Points on a hilly landscape, in no order, each with its height.
From any point a ball rolls to the lowest of the 6 points nearest to it. It stops when none of these is lower. Distance is the straight distance between rows; heights are no part of it.
k_971: [-12 -11  16  -7   7  -9   8 -43  -5  12  -4  -9   9  35 -10  17   0   6
   7  19  34   6 -13  -3  -7  -6]  height 272
k_411: [-25   2  -3   5  -4   7   3 -19   3  -1 -10   2 -12  11  -7   8  16 -10
 -15 -13  19  12 -17 -23   3  19]  height 197
k_738: [-13   0  -1   2   6  -8  -3 -27 -13   3 -16  -7   3  21  -8  23  10   0
  -6   2  23  -4 -16 -12  -8   9]  height 350
k_471: [ 33  11  12   2 -11 -31   8  36  21   2  35  12   4 -22  14 -27  10  -2
  21   4 -30 -31   3  12 -11 -15]  height 495
k_422: [-23  -2  11   1  11   2  10 -46   4  -3  -6  -1   0  25  -5  19   6  -3
   0  13  -2  13  -9  -8  -9 -11]  height 238
k_378: [  9  12 -26   2 -14  51  -1   6 -19   2  -4   1 -16   0  -1  -9   9 -13
 -26 -31  30  10  11 -15  23  37]  height 230
k_264: [ 21  10   9  -1  -5 -32   7  33  17   0  14   4   7 -17  22 -20  -7   6
  17   4 -24 -19   6   9 -11 -15]  height 477
k_882: [ 24   6  27 -12   8 -47   4  15  34  -1  21  29   2  12  -1 -17  14 -11
  30  11 -16 -20  -8   3 -19 -28]  height 475
k_21: [ 30 -12 -28  14  -3  17  -6  35  -1   2  -1 -12  -9 -30  18  10 -15  12
   7  -6 -21   2   9   4  -5  16]  height 359
k_453: [  6  19 -14 -13   2 -20 -19  13 -32   1  -2  11   1   8   1  -5  11   0
  -3 -17  20 -24  -4 -10  17   7]  height 648
k_723: [ 40  11 -19  11 -13 -24   8  49   2   9  36  14  -5 -27  23 -36  -6   9
  17  -3 -18 -18  -3   7 -11   5]  height 513
k_836: [ 25  -9 -15  12 -11  -6  -5  38  -2  -2  20  -1 -11 -41  27 -18 -23  13
   4   7 -24  -8   8  16  -9   2]  height 512
k_165: [-22  -3  13   9  17   9  -4 -24  17 -15  -1  -6   6  11  -6  23   8   5
  12  16 -27  10  17   8   5 -32]  height 224
k_712: [ 12   6  24 -11  -7 -30   7  18  20  -3  19  12  15  -2   9 -18  -3   2
  19   9 -24 -20   2   6  -6 -23]  height 403
k_81: [-15   1 -12   3 -11  29   6 -12   1  -6  -9 -10  -9   2  -4  12   8  -7
 -15  -8   4  17  -5  -7   8  17]  height 259
k_311: [-13  -1   6  24   5  17   6   0  23 -10   4 -20  -2 -15   9  21  -2   7
  21  11 -36   3  33  19   1 -26]  height 314
k_31: [-13   2 -13  -7 -25  49   4 -12 -14   2  -9   3 -14   1  -6 -19   8 -13
 -38 -27  32  12  -1 -11  18  36]  height 159
k_414: [-28 -14   9  -5  16   6   9 -48   8  11  -5  -9   7  26  -6  21   4   4
  -5  12  15  17 -11  -7 -16  -6]  height 103
k_115: [-54 -20  16   2 -18  18   4 -36 -11   2  -4  -2 -11  14 -16   3 -13  -3
 -36  10   5  32 -27   7   5  10]  height 276
k_92: [ 28   7  17 -32   8 -47  -2   4  15   4   9   6  15  31  -7 -12  -4   7
  18  15  12  -6 -17  -9 -12 -21]  height 498
k_728: [ 11   5  23 -25   5 -45  -1 -11  16   6   5  10  18  22  -5  -1 -14   5
  19  22   5  -2  -9   5  -2 -32]  height 404
k_364: [ 17  12 -20  -9  -1  -7 -12  24 -19   6   3  -4   4  -7  14  -2  -5   3
   2  -4   3 -29   8  -3  17  11]  height 571
k_388: [ 36  23  -2   3  -6 -35   7  33  21  17  35  24   3 -13  14 -31  17   4
  13   1 -10 -39  -4   0 -10   2]  height 464
k_704: [-42 -19  13   6 -14  10   8 -51  -9   6  -6  -1  -2  19 -20   2   7  -7
 -33  10  39  30 -33  -1  -9  22]  height 196
k_634: [ 22 -21 -13  22   3  17  -2  30  18  -5 -13 -21 -10 -30  28  19  -9  18
   8   7 -27  13  21  14 -11  -3]  height 111
k_436: [ 27  19 -28  -4  -1  31 -13  34 -33  19  -3  10   0  -8  21   0   2  -7
  -8 -20  30 -17  17   1  24  29]  height 460
k_178: [ 18  18  27 -14  -2 -43   3  17  16   5  11  19   5   7  -1 -12   4   1
  13   5 -10 -21  -7  -6  -4 -10]  height 340
k_190: [-16   0   0  -8  14  -7  -6 -26  -8   2  -8  -5   8  19  -2  22   2   9
   1   5  12   3 -19  -8  -5  -4]  height 400
k_169: [ 23  13 -30  -5  -6  10 -13  35 -28  14   0   1  -1  -9   8 -13  -3  -5
   7 -19  18 -19  22   4  26  26]  height 496
k_347: [-23   3  -8  -5 -29  38   8  -7 -13 -13  -7  -8  -8  -6 -18  -3   2 -17
 -30 -30  17  16  -1 -16  11  32]  height 214
k_713: [ 33   6  -1  13  -9 -21  12  38  21   5  33  16  -4 -35  23 -35  -8  13
  14   6 -30 -23   0   6 -19  -1]  height 501
k_288: [  5  14 -17 -13   7  20 -12 -10 -33  11 -21   9   0  18  -3   0  25 -14
 -20 -25  42 -15   5 -10  15  22]  height 194
k_136: [ -7  -1 -12   7 -23  43   7   7  -2 -10  -3 -20 -15 -22  -9   4  -9  -3
 -25 -17  -3  29   4  -2   4  27]  height 347
k_371: [ -4   7 -24   3 -18  43   2   1 -21  -2 -11  -2 -10  -6  -4  -5   4 -14
 -24 -29  20  10  10 -14  26  31]  height 217
k_94: [ -5  12 -14   0 -10  35   3 -16 -24   3 -20   4  -7  15  -2  -3  23 -18
 -26 -26  34   4   2 -21  12  29]  height 85
k_277: [-29   7  15   8  -5  23   9 -25  -2 -11  -7  -6  -5   9 -11  23   3  -2
 -12  -7  -3  22 -17 -20  -1  13]  height 264
k_795: [-21 -20   5   5  -7  -2  10 -49  -7  23 -14  -9   9  30 -26   8  16 -17
 -15   7  65  20 -23 -13  -9  24]  height 346
k_964: [ 19 -19  -4  23   1   9   8  22  18  -6  -7 -19  -1 -43  16   9 -18   5
  18  27 -41   3  31  32 -11 -31]  height 552
k_832: [ 21  -8  -7  13  -4   1   1  25  10  -7   0 -22   7 -32  17  -3 -17   9
  11   8 -30 -10  26  21 -11 -10]  height 521
k_996: [ -2   8  15 -17   8 -30 -11   4  -4 -10  -1  -3  10  14  -2   2   6   5
   5   3   1 -20 -12  -7   2 -16]  height 599
k_567: [ -8   2  12   1  16 -13   0  -7  12  -9  -6  -5   7  -5   4  14   1   3
  18  11 -37  -8  16  17  -1 -24]  height 209
k_783: [ 20  20  26  -5   0 -36  -1  33  16   9  16  19   3  -5   7 -24  15   6
  16  -2 -17 -31  -7  -4  -2 -13]  height 381
k_263: [ 35 -23 -20  28   0   5   5  40  16 -19  -4  -2 -18 -45  34   2 -22   8
  18  21 -51   9  10  40 -23 -17]  height 572
k_390: [-11 -15  13  -5  32 -22  -2 -31   8 -16  -1   5  19  21 -11  11  -7   0
  19  23 -17   3  10  17   3 -39]  height 233
k_841: [ -4  13 -17  -8   9 -12 -17  -2 -30   5 -16   9   1  17  -3   7  16  -1
 -15 -17  34 -18  -6 -18  17  11]  height 442
k_423: [ -7 -16   5  -8   2 -12   1 -52 -15  15  -8  -9  23  40 -18  12  22  -9
 -13   8  67   0 -20  -6  -7   7]  height 455
k_618: [-23 -14  15  -1  34  -3  -6 -33  20 -13   9   0   7  17  -4  15  -8  -7
  23  30 -22  19  15  17   6 -36]  height 228
k_708: [-25   0  -2   3  -6  16   0 -23  -8  -7 -14  12  -7  11  -7  -1  25 -13
 -24 -18  37   9 -15 -24   0  24]  height 204
k_38: [ 21   4  23   7  -6 -34  12  21  34   1  21  11  11 -11   1 -21   3  -1
  28  17 -32 -21  15  15 -10 -25]  height 407
k_985: [-11  -7 -24   1 -23  42   9   3   5  -6   4 -17 -11 -14  -6  -2   2  -6
 -27 -24   7  22   2 -15   9  32]  height 273
k_519: [ 43 -11  -9  19 -15  -9   0  40   6 -17   9   2 -17 -47  28 -25 -23   9
  16  14 -35 -14  18  38 -23 -16]  height 438
k_538: [-20   0  -4   9 -22  34  12  -5   8 -14   0 -12 -15 -12  -4   7  -5  -8
 -16 -11 -18  20   5  -2   7  11]  height 399
k_396: [ -1  -9   2  -7  12  -7 -10 -32 -16   7 -21  -8   6  21 -14   8  13 -13
 -11  -4  38   3 -16 -16  -9  14]  height 370
k_296: [ 10  -6 -23   1 -16  49   5  20  -2 -12  -1  -7 -28 -26  -3   0 -13  -4
 -22 -26   3  33  10 -15   5  35]  height 308
k_255: [ -5  -8 -11 -11   9 -11  -6 -30 -25  12 -21  -3   6  22  -7   7  16 -16
 -11 -10  49  -5 -21 -16  -5  11]  height 379
k_491: [ 34   0 -15   0 -13  -6  -8  47  -5   1  16  -1  -4 -29  25 -17 -20  11
  16  -7 -16 -14   9  15   0  11]  height 499
k_348: [  7  18  19 -14  -1 -40 -15  13   0   2   2  12   9   3  -9   0  -3  14
  13  -2   0 -21 -12 -11   9  -7]  height 566
k_427: [-11  -7  13  19  21  -2  -4  -5  14 -15   4  -8   6  -6  -1  20   2  -5
  26  20 -44   5  34  29   6 -38]  height 258
k_318: [ -3   9  18 -24  11 -38  -3  -8   8   0  -4  15   6  17  -8   0 -12   3
  18  20 -10  -8   6   2  -4 -36]  height 274
k_153: [ -3  -8  20  -5  18 -15  -7 -18  13 -16  -8  -1  -1  17  -7   7  -1   5
  22  22 -30  -4  16  20   3 -38]  height 187
k_116: [-10  -4 -13  -9 -26  52   6   6  -7  -7  -4  -2 -21 -16 -12  -5  -8  -7
 -34 -33  18  24   4  -8  16  35]  height 231
k_651: [ 12  14  -3  -9  -2 -21 -12  27   2   0  10  -1   3 -22  13 -14  -4  17
   1  -6 -21 -29   4   8   2  -2]  height 524
k_623: [-11   0 -16   9  -8  34  12   8   7  -7  -2 -26 -12 -19   6  12  -8   3
  -4 -11 -11  23  10  -6   1  16]  height 315
k_696: [-13  12 -17   0   4   8 -10 -21 -14   1 -19  -1  -3  14 -13   8  12  -2
 -12 -17  23  -1 -16 -22  10  10]  height 234
k_268: [-39 -17  13   3   5  15  16 -45   7   6   2   5  -1  30 -10   6   5   0
 -10  11  19  33 -22  -5 -11   7]  height 80
k_703: [  7  12   7  -8  -2 -30 -12  11  -5   1   6   7  14   5  -3  -2  -3  14
   7   0 -16 -24  -4  -1   1  -7]  height 435
k_574: [ 13  14   8 -15   6 -37 -16  -1 -16   3  -7   8   0  17 -12  -5   0   5
   5  -4  23 -22 -16  -9  -1   0]  height 695
k_888: [-52 -28  25  11   5  13  15 -49  14  -4   4  -4  -8  22  -8   4   0  -3
  -7  15  -9  41 -16   2 -10  -2]  height 154
k_763: [-33 -16  15   4  -2   1   9 -50  -1   6  -7  -3   5  28 -23  11   8  -8
 -11   9  43  20 -29  -4 -18  18]  height 205
k_297: [ 27 -19 -23  18  -4   4   0  34   6  -8  -7 -22  -3 -36  24   2 -15  19
  14  20 -36   4  18  23 -22 -11]  height 470
k_885: [ -5 -15  18  11  25 -46  -6   4  24 -17  30  20   1   1 -15   4 -15  -4
  28  37 -28   9  30  29   6 -70]  height 296
k_822: [ 16  -7 -11  19  -6   3  -5  27  13   6   0 -22   6 -25  12  13 -13  11
  10   5 -31 -10  15  19   5  -2]  height 472
k_278: [ 28  13  10  -5  23 -53   8  24  34  14  17  32  20  13   3 -19  13  -3
  20  -2 -12 -33 -11  -7 -34 -25]  height 502
k_101: [ 12   2 -33   8  -1  36  -8  31 -16   2   2   5  -8  -9   8   3   1  -7
 -18 -27  12  14  24 -11  15  31]  height 275
k_502: [  4  -3  19  18   9 -22   5  19  22 -23  17   5   5 -22  -9  -9  -4  -8
  23  29 -42 -11  33  34   4 -50]  height 304
k_572: [-15 -15   8  -6  23 -16   2 -41   9   0  -1  -8  15  30  -9  19  -5   5
  11  20  15   0 -15   7 -11 -16]  height 358
k_681: [ 31  11  25 -18  10 -55  12   8  35  12  14  28  17  30 -11 -19   3  -8
  16  19  -4   2  -6  -4 -26 -31]  height 447
k_818: [ 17  21 -23  -8   3  61   0   5 -35   8 -11  15  -9  12  16  -8  13 -15
 -28 -33  35   8  13 -15  23  42]  height 294
k_780: [-13   7  -9   6   2  19   5  -5  -1  -4  -6 -13  -2  -1   0  14   9   4
 -14 -19  -8   0  -2 -18   9   8]  height 284
k_205: [ 45   5 -16  13   0 -22  22  40   5  20  47  32 -10 -22  24 -36  12   0
  20  -8 -13 -34 -10  -1 -18   4]  height 500
k_990: [-24 -17  -4  -6 -33  47  -1 -11  -7  -4  -7  -9 -18  -7 -14  -6  -6  -2
 -46 -20  14  16 -10  -5  10  28]  height 266
k_429: [ 11   0   3 -22   2 -34  -9 -23 -16  17  -3   0  13  26 -11  -2   6   0
   3   5  46 -11 -19  -3   4  -4]  height 454
k_789: [ 18  -3   4   1  -5 -11 -10  30  10  -1  13  -9   2 -25  22 -17  -7   8
  20   6 -28 -25  15  12  -2 -10]  height 542
k_439: [-15  -3  14   9  25 -24  -8 -10  21 -25  16   0   3  -1 -10  10 -10  -4
  29  27 -39   0  30  25  14 -55]  height 269
k_597: [ 13  10 -19  -6  -2   8 -12  17 -34  16  -4   9   2   8   8  -5  17  -8
  -7 -21  30 -27  13  -7  19  24]  height 465
k_407: [-21   0  12   3  17   0   0  -9   4  -9  -8 -11   8   1   2  22   8   6
  10   6 -28  -4  10   4  -2 -17]  height 260
k_152: [-13   6 -11   0  -4   4 -12 -31 -21   7 -21   7  -3  21 -13   6  21 -15
 -22 -19  41   6 -16 -20  -5  21]  height 268
k_867: [ -5  -2  21 -15  16 -24  -9 -16   9  -2  -4  -7  12  12   5  12  -6   9
  17  20 -12 -13   3   7   4 -29]  height 37
k_923: [-29  -6   1  -1   5   7   0 -32 -10  -2 -13   2  -2  18 -18   8  20 -10
 -20  -7  32  16 -27 -12  -6  19]  height 229
k_909: [-22  -7  11   1  15   6  -1 -37  -4   3  -9  -6   4  17 -13  15   2  -3
  -6  -8  18  10 -23 -19  -6  13]  height 254
k_689: [-24  -1   2  -2 -17  26  16 -19  -3 -14 -10   1 -11   0 -12   6   5 -13
 -30 -17   4  19 -15 -16  11  21]  height 257
k_991: [ -6  -3  22 -14  20 -24  -2 -25   6   0 -10  -1  17  20 -13  10  -3   9
  17  14  -1   1  -5   8  -2 -26]  height 113
k_325: [ -1   0  12 -20  11 -32  -6 -11 -10   2  -7  -6  11  28 -10   2  -2   6
   6  11  10 -15 -25  -4  -6 -12]  height 574
k_766: [ 27  18  10   3   5 -46   9  30  32  13  22  28   3  -3   7 -29  12  -1
  24  -8 -18 -34  -9  -4 -14  -7]  height 408
k_576: [ 36 -16  -8  24  -6  -4   4  37  12 -13   4  -6 -13 -44  28  -8 -21   8
  21  21 -42  -8  23  35 -26 -30]  height 461
k_291: [ 27  11 -36   0   0  40  -5  25 -35  16 -18  17   0   0  17  -2   4 -19
 -11 -26  27   0  20   2  19  35]  height 402
k_614: [ 37   9 -33   9  -6  11 -17  49 -21  10   5   8  -7 -27  19 -10  -8  -1
   9  -3   8 -15  19  10   5  21]  height 463
k_714: [-10  -3  21 -16  25 -27  -4 -20   8   0   3   4  19  24  -3   6 -17   7
  17  34  -5   2   1   9  -3 -35]  height 241
k_938: [ -7   5  -7  -9  15 -14  -9 -26 -21   5 -16   0   2  21  -7   9  16  -6
  -6  -5  38  -8 -16  -4   3  10]  height 73
k_858: [ -2  16 -21  -1  -5  35 -10  -1 -21   6 -13  10  -4   7   5   0  18 -16
 -16 -34  29  -8  12 -13  13  28]  height 161
k_249: [ 22  27  16 -11  -2 -54   1  19  13   4   9  21   5  10   0 -20  11   1
   9   0   0 -21 -22 -16  -8  -4]  height 60
k_238: [  6   9  32  -3   7 -37   6  17  29 -13  17  18  -2  -9   2 -17   4 -12
  25  25 -30 -17  18  16  -2 -47]  height 309
k_182: [ 46   0 -16   9  -6 -19  21  57   4   5  41  29 -22 -25  29 -40   0   5
  15  -7 -21 -16   3   3 -16  11]  height 529
k_620: [-45 -12   2  -3 -32  39  -2 -23  -7   2  -7  -5 -16  -1 -17   0  -6  -6
 -39 -13   8  22 -26   1   7  23]  height 310
k_460: [ -3  -8  18   7  21 -30  -2  12  18 -22  22  12   8  -9  -7   4  -9  -4
  26  37 -47   0  35  29   3 -59]  height 288
k_859: [ 27  -3 -16  13  -4   5  -5  36   1  -6  -1  -5  -1 -43  28  -8 -15  19
  15   9 -23  -3  11  21  -9  -2]  height 497
k_191: [ -6  10 -23  -2   4  14 -12  -6 -25   4 -13   7   4   8  -1   1  17  -3
 -13 -24  29 -14  -3 -20  11  18]  height 271
k_488: [  8   6  30  -2   5 -14  -2  10  15  -9   5  10   1  -4  -4  -3  -3  -5
  23  23 -34 -11  18  25   6 -35]  height 248
k_853: [ -4  -9  -5  22   3  30  14   9  17 -10  -4 -25   3  -9   7  11  -5   6
   4   2 -34  14  21   7 -13   4]  height 437
k_916: [ 13   9  18 -30   8 -44  -3 -16   4   8  -2  -2  16  26  -9  -2  -9  10
  16  13  20  -7 -15   5  -8 -25]  height 494
k_856: [ -5 -22 -17   3 -28  57   2   7  -9 -19   2 -14 -23 -26 -17   7 -25   6
 -33 -21   7  41   3   0   8  28]  height 366
k_963: [ 16   4  30 -20  11 -40  -2  -4  21  -4   9  21  11  22 -10 -14 -12   0
  24  29 -14   3  -4  11  -7 -42]  height 383
k_734: [ 24  -5  13  15  -5 -15   5  27  20 -12  14   2  -3 -46  18 -24 -13  -2
  25  20 -35 -12  25  30 -10 -29]  height 112
k_273: [  2   6  -4 -14  12 -19  -8 -18 -23   0 -16  -6   8  16 -10  11   0   0
  -5   3  29 -13 -18 -15  -4   5]  height 466
k_464: [  8  19   4 -20  -2 -30 -10  22 -14   8   9  12   5  -3  -1 -15  -3  10
   5 -10  -1 -29  -3  -6  16   3]  height 564
k_999: [ 14  17  23 -27   9 -47  -6  -2   3  -3   0   8   8  20  -8 -15   3   5
   7  10   3 -10 -23 -12  -4 -14]  height 592
k_535: [-15   4  -3   1   3  11   3 -17 -10  -4 -10  -7  -1   7  -6  11  10   0
 -13 -16  11  -8  -8 -24   3   8]  height 235
k_285: [-43 -10   8  -2 -12  22  11 -34  -7  -7 -14  -8 -18  10 -17   9   0  -9
 -30  -2  12  23 -32  -4 -10  17]  height 262
k_992: [-19   3  11   7   8   5   4 -18   4  -5  -6  -5   1   7   1  22  11   3
   4   3 -18   4  -4 -11   3  -7]  height 319
k_455: [ -3   8  20 -14  12 -21  -9  -1  10   0   6   0   5  -6   2   5  -2  16
  15   4 -25 -18   5   6   4 -17]  height 267
k_516: [  3  -6  34  -9  18 -45   3   8  24 -12  19  21   7  14  -8 -10  -4 -13
  30  37 -25   0  17  23  -2 -48]  height 324
k_22: [  5  -5   1 -24  10 -21  -7 -26 -10  10  -4 -13  13  33  -7  12   2   3
  -7  10  29  -6 -21  -4  -6  -4]  height 388
k_286: [ 11  -8   0  15  -7   5   6  17  16  -4   7 -22  10 -28  13   4  -9   3
  15  19 -40 -19  27  30  -3 -20]  height 390
k_522: [-46 -13  20   6 -12  30  10 -40   1  -7  -4   0 -18   8 -14   7   0  -1
 -30   4   7  26 -26  -6   1   7]  height 256
k_29: [ 12   3 -23  12  -1  17  -9  23  -5   3   0 -20   6 -28  11  13  -7  10
  12  -7 -19   2  18  -3   5  16]  height 412
k_505: [ 14   2 -14   7  -7   6 -13  28  -3   3   3  -7  10 -24  12   2 -11  16
  17  -7 -21 -20  10   5   6  -2]  height 474
k_592: [ -9  10  -4 -10   8 -22 -13 -11  -9   3 -12  -8  16  10  -8  11   3  10
  -1  -4   7 -14  -7  -6   6  -4]  height 583
k_14: [ -8   4  10  15  11  10  -1   5   4  -4  -7 -18  10 -19  13  16  -1   1
   7  -4 -27  -8   8  10   0 -10]  height 323
k_404: [ 19   8 -42  10   2  20 -12  35 -23  12  -8   0  -3 -22   9  -5  -7   1
   3 -21  18  -5  16   6  18  23]  height 392
k_683: [-15  12 -15   4   1  20  -3 -19 -17  -2  -8   1 -13  14  -3   8  18  -5
 -17 -21  27   4   3 -29  14  19]  height 149
k_827: [ -4   7  -3  10   6  12   3   5   4  -1  -2 -21   2 -13   2  21  -4   8
   9  -3 -17  -7  14  -4   1  -5]  height 353
k_120: [  4  11  -3 -11   1 -12 -20  15 -24   7   2   8  -1  -3  -6   4   1  -2
  -4 -18   6 -22   2  -7   9   6]  height 641
k_393: [  7  -4 -28  -8 -16  60   0   9 -19   2 -11   2 -25 -11  -5 -12  -2  -8
 -32 -31  21  25  22  -9  21  46]  height 270
k_154: [ 32 -16 -19  20  -3  -2 -12  40  -6   2  -6  -3 -11 -32  32  -4 -19  19
  13   4 -22   0  16  15  -6  -2]  height 426
k_88: [-42 -10  13   3   2  21  13 -31   8  -9   1  -8  -2  12  -9  11   1   0
 -11   5 -16  31 -13  -9   2   6]  height 213
k_579: [  7   3  12   7   3 -13  -1   9  18  -8   0  -3  11 -15  -1   7  -1   4
  22  15 -36 -18  17  31  -2 -33]  height 265
k_691: [ 34  -5  -2  17  -9 -18   9  37   9   0  27   2  -1 -43  28 -28 -19   9
  22   6 -38 -17  12  20 -19  -6]  height 416
k_75: [-54 -10  21   6 -29  50   0 -21 -12  -5  -9 -15 -23   3 -21   1 -12   6
 -43 -15  -3  19 -28  -3   8  17]  height 428
k_426: [-39 -20  20   1   7   6  15 -51  20   0   9  -2   2  30 -11   2  -3  -1
  -1  27  12  29 -11   2  -8  -9]  height 175
k_184: [-38  -9  12   3 -20  39   7 -21   7 -13  -1 -17 -19  -7 -17   2  -7  -2
 -31  -4 -16  30 -12   7   1   9]  height 330
k_765: [ 11  -8 -10  18  -7  31   8  25  14   0  -6 -26  -9 -32  11  15 -15  17
   3  -1 -22  36  18  -8  -6  11]  height 351
k_850: [ -6   4 -18 -18  14  -5 -11 -27 -29   6 -23   7   4  24  -7   2  20 -18
 -22 -14  56  -3 -17 -20  -1  13]  height 135
k_861: [-12  -9  -1  -6  -6   0   3 -40 -14  17 -16   3  10  16 -20   4  21 -18
 -21   1  66  19 -26 -15 -13  20]  height 462
k_247: [ 18   6  16 -28   3 -41  -2 -13  -2  12   2  -1  13  28  -6  -3  -3   7
   6  14  39 -12 -21  -4  -6 -16]  height 476
k_203: [ 10  14 -30  -5   0  32 -11  16 -25  10 -11  11   2  -5  10   0   6  -2
  -8 -29  26  -9  18  -7  19  17]  height 313
k_662: [-16 -14  -3  -4   4  -7   3 -32  -8  18   2  -7  10  28 -13  16  16  -4
  -9   7  35  15 -27 -16  -3  10]  height 303
k_692: [ 22  17 -10   0 -14 -14  -5  44 -11   9  19   9   5 -13  10 -24   2   6
  10  -4   5 -21   7   3  17  16]  height 507
k_666: [  4   2  28 -15   1 -34   0  16  13  -4   7  13  10   4   2  -4  -7   4
  21  11 -29 -20   3   3  -3 -29]  height 336
k_56: [ 16   6  32  -3  13 -55  14  11  31  -5  17  25   6  18 -11 -16  -5 -15
  31  26 -18   0   8  15 -16 -46]  height 371
k_658: [ 27   7  28 -25   7 -52   3  -1  21   8  13  11  12  34  -8 -16   0  -1
  20  14   6  -5 -10  -2 -12 -25]  height 456
k_771: [ 15   5 -28  17  -7  26   4  17   3  -2  -8 -12 -17 -28   1  12 -10   0
  -3 -20  -8  26  11  -9   3  26]  height 245
k_531: [  1  20 -15  -9 -11  45   5  -5 -32  13 -26  21  -2  12  18 -16  26 -15
 -36 -34  44   9   2 -21  30  39]  height 263
k_310: [-10  18 -12  -2   3  23  -8 -20 -31   3 -32  13  -7  23  -3 -10  28 -10
 -32 -24  46   1  -8 -21  19  35]  height 174
k_646: [ 51   6 -29  12  -1 -27  21  56  -2  21  39  33 -23 -27  24 -36  -7   6
  19  -2 -17 -17  -1   4 -17  20]  height 528
k_726: [ -5   8 -16  10  -3  12  -7  18 -17   4 -10 -15  10  -8   1   8   7   7
  -3 -16  12  -8  -2 -19   7  12]  height 334
k_79: [-31 -14  11   3  21  11   7 -53   6  -5  -5   3  -1  19  -7   4  -5 -10
  11  22 -13  40  -1   2 -11 -18]  height 243
k_902: [-57 -32  26   2 -16  14   8 -53  11  13   4   2   5  30 -15  -4 -15   2
 -22  37  15  51 -23  13  -8  18]  height 239
k_966: [ 11 -18 -10   8 -13  42   7  20   7 -11  -3 -18 -32 -32  -6   5 -24  10
 -18 -16 -16  46   4  -2  -3  26]  height 355
k_536: [ -3  12 -14   1  12  -5 -11 -12 -11   9  -8  -3   9   7  -7  15   9  -2
  -9 -14  19 -15  -7 -14  13   5]  height 396
k_242: [ -2   4 -25   9  -1  26   0  16   1   0  -3 -14  -3 -17   1   5  -2  -2
  -9 -25   8  10  10 -16   5  22]  height 102
k_814: [-28 -15  -2   0 -35  56   5 -10  -4 -11  -1 -19 -19  -5 -14  -2 -11   0
 -40  -9   5  31 -13   0   7  22]  height 380
k_624: [  5  15 -20   0   2  18 -17  15 -27   8   2   8   7  -9   3   3   2  -5
   2 -22  13 -23  10 -10  21  22]  height 471
k_69: [ 14  -5 -20  18  -1  24   3  26   1   3  -4 -16   2 -27  17   9  -9  13
   9  -4 -22   9  12   5   0   9]  height 376
k_524: [-22 -11  18  -4  23   1   2 -34  14  -5  -3  -2  17  32 -14  13  -2   5
  11  28  -1   7  -1   5  -6 -25]  height 318
k_613: [-24 -14   9  14   2  27  10 -14  17  -5  -3 -17  -2   2   6  17  -4  -3
  -3   6 -31  20  13   4  -2 -14]  height 377
k_897: [ -7   2  -7   2   9   0 -12   3  -7  -6 -14  -5  10   0   4  14   2   7
  -3  -5   1 -16  -4 -13   0  -7]  height 423
k_702: [  5  12  -7  -1  -2  -7  -7  20  -7   2   2  -4   6  -8   1   5   3  14
   9  -9 -12 -21   0  -1   8   4]  height 532
k_739: [-28 -24  22   4  -3   8  14 -53   5   9  -1  -3   2  37 -16   5   4   0
 -15  19  32  25 -25  -4 -16  11]  height 165
k_545: [-37 -11  -1   1 -26  35   7 -23 -11  -9 -13   1 -15   3 -21  -5   3 -17
 -36 -14  11  19 -20 -16   7  31]  height 261
k_428: [  6  -5  -5  12  -3  24   3  21  15  -2  -9 -22   1 -29  12  19  -7   9
  13   1 -25   5  12   2  -4   2]  height 446

Call two points neighbours if one is among the 6 nearest of the other. Go from one point of each pair to the other, from neighbour to neighbour, staying as low as possible. Name the highest point that can't be avoided.
k_242 / k_634 -> k_765
k_938 / k_242 -> k_985
k_938 / k_94 -> k_288
k_734 / k_249 -> k_178
k_268 / k_94 -> k_923
k_734 / k_867 -> k_502
